Each row is a point on a tangle of strands that fork, close into loops and nearly touch. The rows are in no order.
In the rows, 128 means zero.
Two points are linked if the straight distance between their rows is under 164. Some points are linked to none.
z_78: [117 147 107 114 137 107 169  92  86  98 190  87  92 155 126 127 144 129
 173 105 118 107 144 112 164  80 149 157  92 166 119 137 148 100 110  87
 148 148 124 175 159 175 126 137 103 166 166 151 113 121 124 163]
z_944: [ 99 145 108 104 103 113 168  98  71  99 193  90  83 167 125 116 140 122
 191 102 100 110 124 100 142  93 146 171 119 169  91 143 103  79 113  93
 151 140 127 164 181 203 179 120 121 173 146 116 120 118 146 178]
z_156: [124 151 154 131 170 119 158 106 137 135 157 149 177 151 112 107 135 140
 129 125 122  92 133 117 172 107 127  85 119 151 136 106 147 118 142 156
 152 165 109 120 102 166 117 178 135 153 172 157 148 159 112 111]
z_189: [ 99 105 123 135 103  97 167 105 149 129 202 149 121 104 149 163 129 146
 157  48 111 131 135  85 125  99 117 157 108 166 117 111 131 142  48  91
 124 168 139 164  84 126 126 147 107  94 145  77 125 121 138  88]
z_30: [121 100 115 210  97 120 102 141 173 150 113 157 113 117 130 149 120 113
 116 146 129 157 125 115 121 162 124 123 128 113 111 120 104 122 132 114
 150 112 109 110  72 118  82 113 149  92 147  99  75 133 112 134]
z_732: [ 99 145  95 138  99 103 148 108  96 106 175  87  84 140 139 126 143  99
 170 103 114 130 106 110 105 116 139 187 136 153  90 127  75  95 112 106
 148 128 132 146 172 196 186 104 144 139 159 115  90 129 168 202]
z_178: [ 81 106 160 134  77 150 139 139 110 144 123 160 157 143 127 116 156 118
 150 114 107 126 150 101 116 116 172 111 142  99 100 169 155  95 115 145
 114 130  87 117 112 112 145 155 145 164  91  87 212 169  76  97]
z_31: [141 126 146 197 147 132 160 151 122 161  70 166 153 153 102 127 108 146
 119 188 130 147 165 156 157 133 127  64  93 121 119  66 129  98 135 128
 131  97 109  93  34 144  79 161 170 106 147 133 128 168 101  82]
z_230: [137 139 160 151 170 146 120 140 121 106  62 120 155  92 130 112 160 137
 112 191 190 131 160 167 113 111 180 133 151  61 149 151 167 131 111 157
 117 106 124 130 116  62  85 147 159 152 123 149 144 136  86 120]
z_692: [ 83  89 142 130  35 147 113 154 139 130 137 169 141 139 127 131 130 129
 146 104  99 149 139  90 121 135 147 124 136 111  74 144 128 118 138 137
 113 138 100 130 113 112 146 130 136 134  79  69 187 143 100  85]
z_357: [129 129 129 128 152 147 122 165  98 146  78 127 160 192 104 129 106 148
 114 196 117 145 143 169 164 143 106  79  92 136  88  55 109 140 156 162
 125 125 122 116  89 162 172 115 152  95 119 146 148 123 143  98]
z_202: [153 146 163  86 209 118 133 113 144 136 107 151 189 129 115  73 152 140
  77 165 150 119 141 145 135 107 136  97 162 106 174 109 125 169 148 216
 166 185 120  93 140 106 107 165 126 158 132 162 151 153 130  77]
z_142: [103 108  94 115 138 152 188 140  74 185 102 106  98 174 136 141 134 107
 159 123  92 146  68 189  83 138 112 155 104 129  83 134 106 106  95 108
  94  83 141 111 136 156 208 126 148 150  96 124 141 146 174 176]
z_180: [122 146  79 184 163 114 103 113 132 101 141  97 123 110 115 131 176 122
 149 143 183 113 168 103 183  85 151 177  95 123 140 127 151 104  81 114
 167 161  97 196  95 127  84 124 133 117 197 153  64 128  78 162]
z_67: [135 102 134 140 137 140 169 141 136 176 101 143  86 126 135 151  92 145
 107 127 100 148  90 186  93 162  89 109 105 147 121 117 135 135 113  98
  90  63 166  83 114 116 127 132 116 107  82 131 125 116 162 115]
z_580: [148 153 138 135  78  96 115  77 189  71 205 143 120  86 129 118 117 144
 140  74 135  87 134  68 163 124 146 118 144 174 148 141 126 103 184 113
 146 158 123 158 157 166  57 118 105 130 167 136  93 115 111 128]
z_442: [123 111 151  74 129 115 156  86 145 128 163 151 118  88 133 144 109 150
 154  26 130 114 143 108 126  96 128 154 133 136 190 177 197 133  68  87
  88 153 142 134 127  79 102 171  86 142  97 118 170 117 119  87]
z_526: [ 89  81 142 136  66 145 138 154 149 157 133 170 120 139 132 147 110 139
 134  98  89 160 114 124  98 142 111 117 121 131  82 125 128 140 110 115
 100 112 129 106  97 115 144 139 126 114  84  86 167 131 125  89]
z_560: [135 171 135 130 143 119 122 102 144 101 178 107 143  97 127 120 158 119
 144 100 166 103 150  84 153  84 155 146 134 131 159 161 161 119 127 125
 153 171 101 168 147 134  92 155 119 169 193 154 113 144  99 162]
z_280: [132 111  83 120 119 142  76 165 109 111 134  95 117 168 119 143 100 129
 127 133 101 149 118 140 109 133  84 151 103 154  83  78  78 183 115 111
 122 122 178 148 154 146 202  62 101  57  92 106  97  71 187 135]
z_529: [ 71  90 129 172 106 129 144 146 134 173 131 160 157 140 148 168 162  82
 133 124 120 158 112  87  69 135 123 142 150  74  98 115  97 167  79 132
 144 159 104 120  63 119 165 157 176 109 148  58 130 174 131 117]
z_721: [104 105 117 145  67  92 161  96 147 105 198 148  94 117 138 140 132 145
 169  62  95 114 126  86 147 110 127 144 106 181  95 122 121 103 101  85
 127 138 127 161 124 159 101 123 105 114 136  98 114 116 116 109]
z_481: [131 134 146  60 125 131 154  78  98 123 135 145 145 169 126  79 100 159
 153 110  63 105  99 139 158 124 105  82 159 162 121 150 136  81 180 161
 112 126 120  80 181 178 177 137 100 180 100 115 237 122 128 115]
z_115: [142 127 178  86 143 107 144 102 168 137 132 153 127  67 138 139 123 130
 119  51 152 121 132 116  97 106 130 152 165 113 206 189 176 159  91 114
 114 148 134 103 140  77  93 169 114 164 117 148 145 142 121 122]
z_726: [135 114  99 184 107 116  90 134 178 162 135 153 131 129 139 146 109  88
 100 159 143 147 105 101 104 181 113  96 161 116 129  82  81 141 164 121
 175 132 120 110  83 130 118 110 171  65 160  82  58 130 143 138]
z_223: [123 116 136  77 143 161 122 137  68 121 106 106 142 199 118 104 114 158
 143 137  91 133 135 167 160 118 100 118 105 145 101 122 143 133 133 155
 106 124 128 123 152 130 179 111 103 148  94 140 219 112 146 108]
z_36: [146 115 122 138  42 142  53 139 122  49 128 131 146 142 104  92 124 158
 139 152 101 122 160  98 202 163 146  90 105 152  72 132 104  83 217 135
 121 118 100 171 134 143 102  62 117 120 101 119 163  97 100  91]
z_515: [ 80 108 107 177 103 158 108 147 112 127  87 120 121 115 119 139 186 122
 142 162 154 145 162 101 108 111 180 185 133  67 100 166 150 113  64 132
 116 126  90 164  96  86 137 129 151 138  94  98 143 145  76 136]
z_684: [147 126 137  58 145 146  59 173 135 104 125 117 149 130 137 129 116 136
  87 149 153 138 162 120 135 121 122 139 132 105 151 105 124 220 138 144
 137 151 159 156 151  74 148  98  91  73 103 134 122  83 142  94]
z_747: [132 127 108 197  79 119 167 128 118 130  95 139  99 124 121 130 105 126
 156 152  96 147 122 141 131 153 171 104 105 151  95 153 112  21 168  99
 105  45  91 100 119 166 105 121 159 162 118 131 125 152  95 165]
z_479: [121 115 112 128  38 143  38 139 122  46 137 117 146 128 117 107 168 120
 162 147 123  99 154  59 189 144 145 141 125 134  84 155  85  91 185 141
 150 157  83 197 129 153 128  64 139 132 128 102 144 109  86 130]
z_33: [138 154  96 131 170 100 169 119 105 158 125  80  73 126 125 136 122 104
 128 126 142 123  88 176  99 132 114 143 118 140 121 111 116 110 115  92
 130  96 171 115 170 181 165 123 132 112 153 158  61 131 188 202]
z_618: [149 137 132 149 170 109 180  84 124 110 150 135 110 108 128 124 128 161
 142  97 130 102 151 137 168  97 163 102  87 145 175 152 208  77 107  85
 114  97 142 141 127 120  51 160  85 169 150 173 132 131  79 112]
z_318: [133 135 116 169  95  79  97  84 178  74 199 142 125  91 137 137 146 131
 146  90 138  87 141  65 173 115 136 144 129 163 143 117 110 113 144 108
 172 173 120 176 114 157  54 106 122  98 200 123  64 123 103 136]
z_236: [ 99 129 125 135  81 136 137 134 104 125 133 103 118 117 139 125 158  73
 167 112 122 139 112  95  84 122 157 181 144 114 116 201 111  93 127 127
 129 125  67 135 155 135 155 134 149 199 133 106 147 161 116 184]
z_253: [118 129  80 115 134 148 131 161  88 167 108  74 115 164 128 139 119  92
 132 132 122 142  68 175  90 145  98 156 123 118  77 115  85 139 122 119
 104  99 152 130 155 151 218  88 137 105 103 118 108 126 209 183]
z_555: [127 144  83 141  92 111 116 125 112 109 146  68  95 111 148 129 140  72
 149 109 127 128  81 109  92 136 131 216 167 123 109 155  64 106 134 120
 132 117 118 154 181 156 180  70 145 138 157 121  77 119 188 221]
z_468: [137  89  98 143  80 130  43 170 160 114 108 136 118 146 131 146 102 120
  97 162 105 158 116 124 118 172 103 112 126 121  96  93  72 171 179 131
 137 109 149 134 124 113 145  38 128  42  81  89  86  86 148 117]
z_945: [150 126 133 162 133 115  91 138 198 125 112 145 119  59 148 137 127 105
  81 147 184 139 137 111  97 140 153 136 178  82 181 154 123 158 134 116
 163 134 132 110  97  61  46 125 134 107 162 122  59 125 102 134]
z_324: [115  72 108 132 105 131  62 174 165 130 131 161 120 125 134 150 128 132
 100 145 140 163 152 100 127 130 131 145 126 102 131  77 116 181 102 125
 147 145 147 158  76  68 120 101 123  49 105  74 103 103 118  77]
z_556: [149 131 121 111 130 113  85 144 162 117 181 134 135 114 142 149  97 133
 103 106 123 132 132  98 115 130  95 137 144 168 164  76  86 201 124 112
 154 164 166 156 128 129 152 104 106  59 145 103  80  88 167 105]
z_108: [123 115 137 113 177 148 115 160 130 149 108 142 131 101 125 132 144 141
  94 144 171 128 157 142 118 113 124 155 125  95 171 112 159 186  77 130
 133 142 152 135  97  61 107 147 117 109 118 144 126 124 120  90]
z_551: [ 96 117 158 170 112 124 151 130 154 163 134 165 152 112 140 149 156  97
 131 105 132 139 116  93  77 130 140 126 160  83 133 156 125 141  97 127
 132 150 102 100  88 118 117 169 159 144 143  98 128 178 108 128]
z_32: [131 117 107  84 168 151  64 165 140 106 120 117 125 101 129 132 136 138
  93 154 178 137 170 116 126 105 141 186 138  91 172 107 153 198  97 133
 138 150 151 182 121  44 126 115 100  73 118 133 102  86 115  96]
z_672: [152 149 133 135 198 129 164 148  94 140  64 117 149 168  99 124 117 160
 119 189 127 139 153 196 175 111 115  88  78 150 139  57 135 112 136 154
 125 109 116 110  97 161 128 135 146 128 151 187 149 139 132 105]
z_620: [149 156 150 169  97 114 117 108 191 106 159 153 127  88 120 116 104 139
 113 116 138 108 125 102 143 144 154  90 148 147 142 150 135  92 196 125
 143 119 113 114 140 145  60 136 127 146 166 147  99 136  98 143]
z_572: [141 113 153  73 145 130 167 113 100 167  71 110 140 123 144 122 162  99
 120 123 125 134  83 163  69 117 122 164 163  63 149 192 135 164 118 176
 106 125 110  96 172  77 145 137 149 189  80 140 175 160 143 152]
z_445: [139 154 108 102 173 101 176 127 113 177 112 102 107 138 127 126 123 111
 119 128 125 107  69 186 113 147  78  91 124 149 114  87 107 115 117 122
 124 111 181  95 161 184 186 146 136 106 131 140  85 138 194 170]
z_775: [128 117 132 157 143 133 146 125 127 124 133 138 132 126 113 119 121 165
 130 122 127 123 154 145 170 111 145  99  80 140 139 123 184  95 116 106
 107 105 126 140  95 109  82 148 108 131 128 146 153 136  87  85]
z_661: [147 126 111 146 141 130 126 141 122 110 116 104  73 121 128 143 115 147
 110 121 131 147 141 171 138 125 118 166  87 150 141 137 154 131 100  93
 113  83 148 139 150 106  94 110  83 127 119 160  97  95 137 146]
z_352: [145 131 120 130 166 123 155 127 134 134 161 119  85 127 123 148 111 155
 111 113 130 115 144 163 152 117 106 135  84 181 152 102 154 153  96  82
 134 113 174 135 131 130  89 143  76 104 138 156  89  98 137 106]
z_337: [159 130 167  88 159 120 158  94 125 137  77 132 129 116 135  97  94 156
 105 126  92 126  76 181 109 149 112  88 162 123 168 157 144 105 180 162
  96  83 133  63 193 109 119 128 118 169  86 163 193 128 156 125]
z_611: [141 135 133 131 173 154 112 150  98 115  52  84 122  94 134 126 157 132
 107 182 186 153 151 185 102 112 148 167 127  64 153 160 165 156 101 141
 114  97 133 149 143  49 106 129 141 149 114 165 123 111 113 144]
z_955: [167 186 145  94 196 124 126 102 128  99 143  94 159 141 113 102 113 155
 108 141 145  83 140 144 187 116 124  96 125 168 160 107 144 139 178 158
 148 149 137 128 174 167 125 136 102 144 166 200 132 114 140 137]
z_656: [123 140 128 176 159 145  94 147 126  96  81 129 161 114 102 111 145 151
 118 210 193 127 181 145 159 104 188 118 129  78 132 107 162 113 124 147
 134 128 114 163  74  73  77 135 150 112 134 134 127 126  67 102]
z_523: [135  67 113 153  83 131  66 169 183 136 128 176 110 133 139 150 100 128
  90 145 114 160 139 113 117 163  98 107 133 129 125  74  91 177 138 112
 151 120 151 123  74  90 111  88 127  31 103  71  83  93 132  71]
z_65: [148 162 127 163 131 102 136 107 168 132 153 131  89  95 122 128 101 130
 110 124 138 112 109 136 125 156 131  99 140 162 141 123 129  92 170 108
 133 100 148 102 156 167  91 134 128 122 155 152  73 127 136 170]
z_190: [131 136  86 207 126 104 113 129 126 110 102 105  89 120 125 145 152 114
 153 155 150 131 158 134 171 120 142 180  87 135 110 144 121  84 100 110
 153 106  99 153 105 151  82  92 148 126 180 150  63 129  82 195]
z_50: [133 135 144  83  99 130 165  78 121 111 177 151 133 160 128  96  90 160
 168  90  66  88 113 115 168 122 128  68 138 182 109 136 153  75 179 124
 114 120 129 112 159 183 140 145  94 160 117 113 205 115 106  97]
z_977: [143 119 140  52  94 142  49 151 135  83 126 110 148 127 141 134 120 115
 118 125 146 151 153  91 116 127 130 160 162  88 118 140 117 195 155 157
 123 163 132 158 171  81 167  88 112 109  95 105 145  86 144 123]
z_358: [148 138 114 127 176 148 110 168  87 136  38  63 133 132 134 142 149 103
 105 211 175 160 134 197 108 123 135 164 111  69 123 135 126 170 131 150
 131 100 121 150 126  76 141 108 160 124 139 163  92 119 140 170]
z_487: [121 121 157  76 159 145 124 124 103 133 101 128 161 155 125 103 146 151
 120 130 124 127 134 151 144 103 115 125 124 113 135 126 158 153 120 176
 129 148 120 116 144 101 146 141 113 155 107 148 198 135 127 100]
z_693: [146 133 187  82 134 125 125 123 159 123  80 145 164  99 146 104 134 121
  96 139 154 114 123 139  95 127 149 119 182  76 157 167 148 158 162 198
 116 141 129  87 161  69  96 140 139 161 105 139 170 143 124 106]
z_781: [107 116 154 176 133 152 139 126 139 141  94 165 123  87 119 146 162 139
 124 121 168 140 150 113  82 128 184 145 158  56 157 179 169 135  43 124
  88 105 134 114  73  68  82 150 134 139  79 111 138 160  73  97]
z_578: [101  91 105 227  90 128 134 149 141 164 112 170 111 140 119 155 135 119
 142 144 111 170 137 122 128 152 127 125  92 117  76 124 113  98  88 102
 129  95 104 112  49 138 104 134 153 101 130  87 104 158  93 118]
z_430: [ 92  76 123 156 114 130 105 163 154 153 140 176 147 132 143 158 148 105
 115 138 142 162 141  82  93 131 129 134 145  80 119  82 110 180  79 127
 150 170 137 131  49  84 137 146 154  74 130  49 114 151 121  87]
z_343: [134 125  97 134 168 156 116 180  76 151  63  76 109 169 118 154 127 120
 117 182 135 167 132 197 117 131 108 158  72 114 100  98 123 163 107 125
 116 100 130 141 113 114 172  97 134 105 120 159 103 117 159 153]
z_148: [134 148 130  54 122 156 120 117  71 115 136  95 152 195 115  87 109 136
 151 130  87 114 112 138 156 142 101 114 140 151  98 143 110 105 170 151
 106 140 136 109 190 181 213 109 114 163  95 130 217 107 154 145]
z_330: [124 123  91 193 113 121 146 144 102 130  88 114  80 139 122 145 130 118
 152 158 117 161 139 160 139 133 152 158  72 140  94 147 118  73 112 100
 111  69 106 127 114 146 111 103 143 143 131 145 102 140 109 178]
z_895: [166 147 116 134 137  92  67 123 181 104 176 122 132  93 148 143 110 110
  96 121 145 129 129  82 117 134 115 145 169 154 185  96  83 188 145 118
 182 166 148 152 137 130 126  94 123  69 180 118  45  96 153 144]
z_228: [150 132 136  66 191 149  86 174 101 126  81  97 154 152 131 120 129 132
  77 181 145 132 148 163 133 124 105 139 116 108 148 102 124 218 131 170
 135 136 155 134 157  81 162 106 106  97 103 167 128  93 159 103]
z_431: [176 158 143  65 162 138 129 119 101 114  87  79 119 120 129 102  90 137
 102 128 123 117  85 178 109 154 107 123 161 131 172 170 144 123 176 144
  96  87 153  91 228 115 138  99 103 153  99 184 156 105 185 177]
z_729: [114 113 111 121  45 123  80 119 117  47 172 113 117 113 125 113 166 120
 186 105 113  80 150  51 186 128 139 159 104 162 106 159 109  69 151 126
 139 157  91 204 136 164  98  83 124 134 136 109 140 114  90 124]
z_539: [ 85 100  96 224  93 137 108 153 120 135  94 142 125 126 115 140 175 123
 152 158 140 150 159 106 146 119 170 154 103  92  85 150 130  87  69 119
 132 117  80 150  61 118 115 122 163 116 128 100 117 160  62 140]
z_381: [142 151 116 158  87 119 151 129 133 137 100 119 113 104 121 112  97 107
 131 147 119 131  82 154 120 177 159  86 145 129 101 160 110  33 217 121
  98  47 111  96 159 154 127 114 163 150 119 141 123 156 137 180]
z_581: [157 119 168 125 159 122 167 107 119 130  84 141 120 103 133 120 107 158
 120 118 103 133 115 175 117 131 132 100 133 119 178 171 171 101 137 122
  94  65 130  80 159  95  86 137 119 191 109 169 182 135 113 124]
z_300: [123 121 124  70 197 138 165  88 107 122 166 121 135 128 134 110 131 169
 144  86 116  90 150 145 165  83 110 117  76 156 178 115 209 124  84 118
 108 162 156 142 124 103  97 165  64 113 126 171 172 108 108  55]
z_983: [146 125 139 192 153 122 164 129 137 143 124 166 131 128 104 127 101 166
 122 142 130 127 163 152 174 126 134  75  76 150 139  94 163  90 117  92
 122  85 135 115  52 128  51 163 121 114 147 148 116 148  87  73]
z_824: [157 167 121 138 179 125 162 132  92 135  91  97 111 164 103 129 105 149
 130 166 128 125 138 191 160 123 127 104  82 168 132  86 145  97 147 123
 120  96 142 117 133 180 135 126 132 134 150 187 120 127 135 162]
z_774: [104  79 123 158 109 152 158 157 120 175 106 154  94 157 127 154 111 147
 135 127  83 172 117 171 106 145  99 118  75 140  76 112 134 132  80  95
  88  71 147 101  79 117 140 131 118 109  78 104 148 126 132  97]
z_663: [149 108 132 112 157 127 189 125 160 205 104 165 100 103 140 130 101 138
  83 123 101 120  70 173  87 171  55  79 142 151 153 101 116 143 106 115
 102  87 170  54 118 120 122 163 125 100  83 133 115 129 181  92]
z_932: [139 157 112 127 170 109 194 107  77 142 108 103  69 153 123 131 115 138
 149 140 118 120 116 185 129 118 147 118  98 157 126 121 151  77 126  87
 123  81 158 109 160 191 146 134 128 162 147 181 102 129 138 191]
z_460: [ 96 108 136 146 135 169 133 132  98 141  80 135 124 117 116 145 174 138
 137 147 154 138 162 126  81 108 177 178 142  57 130 167 176 141  47 140
  87 114 124 144 101  57 128 140 142 147  60 109 176 140  85 105]
z_25: [155 176 121 125 173 113  96 121 144 112 167  89 132 109 133 142 126 113
 108 130 160 113 133 111 129 114 119 154 145 149 169 111 109 170 142 125
 173 163 141 151 160 147 130 127 116 118 194 162  56 117 153 174]
z_37: [145 141 127 100 202 121 183 107 113 128 156 115 121 148 124 119 109 169
 123 120 114  86 149 171 187 101 106  96  71 186 160  91 178 134 111 110
 131 130 164 132 123 141  93 163  78 113 145 180 126 106 128  73]
z_211: [105 146 121 111  54 139 117 110 136 109 186 141 139 145 120 109 119 127
 159  99  92 120 105  94 133 164 125  96 154 170  69 124  78  84 187 125
 126 134 128 125 166 204 185 118 140 138 114  86 149 123 133 138]
z_188: [115 116 109 102  67 129  92 131 115  78 163 107 110 110 120 123 151 119
 172  90 122 118 146  71 153 106 140 187 128 138 121 171 138  91 109 122
 120 158  97 190 146 116 125 107 111 154 119 107 156 111 112 129]
z_752: [102 146 134 136  90  98 121 113 168 140 177 148 165 100 160 150 116  90
 115  97 129 142  77  69  74 160 119 130 192 114 129 112  74 154 153 146
 149 174 116 129 117 153 175 131 177 113 172  68 104 147 157 155]
z_379: [104 164 132 112  59 124 102  96 140  93 213 139 175 127 131 122 133 119
 154  87 109 120 117  55 130 150 128 118 170 162  88 122  59 112 189 135
 147 186 108 156 158 204 186 119 151 147 150  78 139 133 128 148]
z_818: [122 125 131 121  77 107 170  84 144 107 194 155  99 125 133 123 110 152
 165  72  85 100 129  96 151 108 148  98 115 180 115 150 162  74 148  85
 118 121 128 135 143 161  85 148  91 157 125 121 148 120  98 104]
z_509: [132 137 108 109  84 143 103 146  95  91 123  64  92 119 133 112 149  77
 162 132 127 135 109 104 102 127 142 216 147 120 112 208  95  88 136 132
 130 112  85 151 183 128 151  86 133 190 140 130 121 120 142 206]
z_363: [160 155 141  84 133 151 118 136 102 117  75  70 131 122 136 108 116 109
 107 160 152 129  87 162  99 147 129 139 164  91 134 185 123 140 189 157
 105  93 112 123 201  96 138  95 136 168 108 166 146 116 169 185]
z_952: [133 126  81 125 138 166 101 175  72 133  88  75 114 196 108 137  99 127
 133 168 116 161 122 180 125 135 100 143  77 142  65  90  98 143 129 122
 107 107 152 139 143 159 208  71 121  87  97 142 109 101 180 159]
z_691: [140 109 142 130 171 129 167 133 159 182 114 183 132 111 138 122 121 132
  73 139 127 119 113 142 101 148  76  92 148 132 173 101 111 173 105 134
 140 138 145  65  91 113  94 179 137 117 120 140 108 145 160  79]
z_467: [112 143 102 178 108  99 133 116 163 170 156 145 149 108 142 147 130  70
 114 125 143 135  68  93  93 178 109 102 183 110 117  97  77 121 157 129
 162 144 115 118 101 166 157 145 192  93 187  68  74 157 159 172]
z_570: [120 122 120 169 142 145 138 168 107 175  66 143 148 177 113 144 122 117
 118 203 135 152 139 156 138 147 119  88  94 108  93  66 111 137 140 152
 135 130 106 112  54 149 146 138 180 100 144 124 114 156 123 117]
z_670: [139 136 141 161 167  97 201  82 139 146 152 158  87 100 134 151 129 141
 137  88 127 119 127 132 127 110 146 117 109 148 174 162 175 111  85  72
 125  91 158 108 127 146  66 168  98 177 153 162  99 144 103 141]
z_571: [119 113 117 124  54 165  77 157  97  88 128 119 142 176 107 108 121 146
 153 151  94 145 149 121 169 156 136 110 102 150  52 124  98 105 182 138
 118 118 106 153 134 149 164  82 124 129  93 111 174 106 123 106]
z_546: [103 111 164 196 131 134 159 135 151 167 110 188 139 101 127 145 166 118
 120 113 156 136 138  97  86 141 155 106 159  63 150 155 146 136  57 117
 119 126 124  86  50  98  79 175 147 127 120  95 117 194  87  97]
z_484: [147 166 127 129 111  95 165 105 146 149 138 129 102  98 135 109 105 110
 124 108 126 109  73 150 118 166 132  70 157 142 120 147 126  52 193 115
 118  85 151  85 180 179 134 143 145 148 144 148 104 156 146 188]
z_322: [101 118 118 117 121 156 112 161 114 153 125 132 155 191 119 137 118 128
 127 158 103 141 112 139 132 149  86  94 110 136  64  70  89 161 141 150
 124 140 136 122 104 168 211 121 146  92 107 105 143 116 156 114]
z_344: [128 137 111 103  83 157  92 137  96  94 156 101 136 179 108 108 112 132
 154 131 101 127 130 118 147 149 120 119 121 159  66 122  87 110 177 125
 118 134 137 141 172 183 197  87 119 130 100 116 155 103 151 145]
z_225: [128 113 124  93  79 140  76 143 132  94 145 118 115 122 130 134 125 128
 139  98 126 145 139 100 132 121 126 165 137 127 118 146 126 150 126 126
 121 149 115 162 157 104 145  96 105 131 111 111 141 103 136 128]
z_877: [124 119 135  36 164 132 143  83 105 121 157 118 130 115 128 130 123 156
 153  51 130 100 146 123 142  76 108 164 116 137 192 153 205 143  76 118
  97 174 141 149 141  80 126 165  78 130 101 139 189 105 131  84]
z_11: [162 176 111 169 165  94 128 105 147 127 146 100  88 108 112 137 112 123
 109 144 164 113 135 145 143 133 132 126 121 166 153 110 123 114 147 102
 162 123 144 123 153 174  87 125 121 107 187 169  35 114 137 187]
z_58: [155 121 182 107 131 120 155 107 152 128  94 153 112  72 138 122 113 147
 111  80 136 131 130 145  97 126 145 124 164  96 201 206 189 124 119 117
  94  95 133  86 152  66  74 146 111 187  94 153 174 133 103 115]
z_698: [138 114 170  68 163 127 136 110 122 136  82 149 160 120 122  98 153 153
 109 121 141 124 143 151 110 102 143 138 160  80 170 147 166 153 102 194
 113 152 128  91 149  60 114 153 121 154  75 132 205 141 112  77]
z_222: [136 134 105 180 141  96 101 112 164 112 176 132 123  98 132 148 149 120
 130 115 156 114 151  91 164 110 133 161 116 144 156 105 120 131  98 103
 175 163 124 166  92 128  68 126 117  94 202 125  54 123 107 139]
z_47: [109 163 141  97  88 118  87 109 156 112 184 133 187 123 149 134 125 104
 121 109 126 132 105  64 108 157 116 116 190 119 111 116  61 156 188 152
 146 189 119 141 154 174 198 113 166 123 149  84 128 127 147 151]
z_232: [117 148 129  75 162 119 164  77  83 112 191 100 139 160 137 116 151 131
 179  91 108  85 142 109 170  68 129 128 102 158 144 142 179 108 114 123
 134 176 119 158 152 155 131 165 100 170 160 150 177 131 118 125]
z_355: [143 133 168 135 140 111 129 124 193 134 122 153 127  44 142 139 129 109
  98  90 177 127 131 105  77 127 146 141 180  84 200 183 147 169 112 116
 130 139 130 102 117  74  64 156 127 149 144 138  97 145 115 133]
z_307: [138 143 167 108 132 129 120 126 158 136  86 146 181 131 141 111 122 105
  85 178 142 114 100 135 113 161 142  84 177  78 120 131 105 148 207 209
 126 133 122  87 144 109 123 128 159 142 114 130 144 143 138 114]
z_220: [134 125 155 136 181 126 171 123 142 165 123 169 150 136 121 111 135 142
 105 135 124 116 126 141 136 124 103  91 118 142 153 102 142 142 107 149
 145 143 124  90  91 135 107 183 137 140 139 153 130 160 129  95]
z_804: [128 131 108  98 158 133 141 154 120 175 114 125 128 156 124 128 104 129
 108 143 108 118  86 169 113 155  54  84 118 163 102  60  94 159 111 132
 118 121 175  92 134 159 200 136 128  77  98 117 104 106 193 115]
z_636: [143 147 165 120 178 119 142 118 162 137  95 166 198 131 123  85 147 114
  81 184 146 112 121 128 123 140 140  72 171  89 146 104 108 147 181 221
 158 174 109  78 113 123 108 168 163 151 142 136 132 171 128  97]
z_998: [123 167 142  87 157 126 134  74 121  99 189 112 190 151 125  91 146 132
 160 104 128  74 149  87 190  87 138  87 115 145 141 135 164 101 169 161
 144 195  96 148 141 162 120 159 113 172 177 161 185 146  97 106]
z_494: [124 105 119 104 104 131 102 157 141 121 163 131 112 138 139 159  92 149
 124  91 102 150 122 126 103 129  78 150 120 173 114  84  98 195  94 102
 120 139 166 146 131 122 173  91  89  60  99  89 113  74 180  97]
z_233: [130 103 136 101 180 147 111 169 114 161  79 130 146 141 138 133 151 105
  89 190 150 136 136 157 106 125 110 140 120  77 140  93 117 206 105 171
 142 145 146 122  99  76 142 143 145 105 117 134 114 135 142 103]
z_7: [ 82 123 149 121  78 141 156 130  83 143 153 132 152 144 138 127 164  83
 182  94  99 124 127  79  96 109 159 147 144 128 117 193 123  80 110 131
 135 145  65 122 136 151 174 165 153 206 117  86 193 173  92 151]
z_329: [107 117 145 104 112 126 125 130 139 136 166 134 132 117 142 155 127 128
 140  71 129 145 130 100 108 101 114 168 134 134 135 129 134 166  81 116
 124 160 127 146 123 109 151 143 116 127 132 105 148 129 147 121]

A tip is a point with one link. Name the tips that can be reached along the links from each point below, in the order of the rows.
z_611 -> z_142, z_656
z_804 -> z_670
z_481 -> z_202, z_468
z_58 -> z_945, z_661, z_363

A piece is all that can be reached along the links. How many separate loops has the piece of each point below (a circle has one, a figure eight two, a Y none), and how many tips (points with one link)?
z_445 -> loops 1, tips 1
z_752 -> loops 2, tips 2
z_352 -> loops 0, tips 3
z_656 -> loops 1, tips 2
z_236 -> loops 1, tips 0
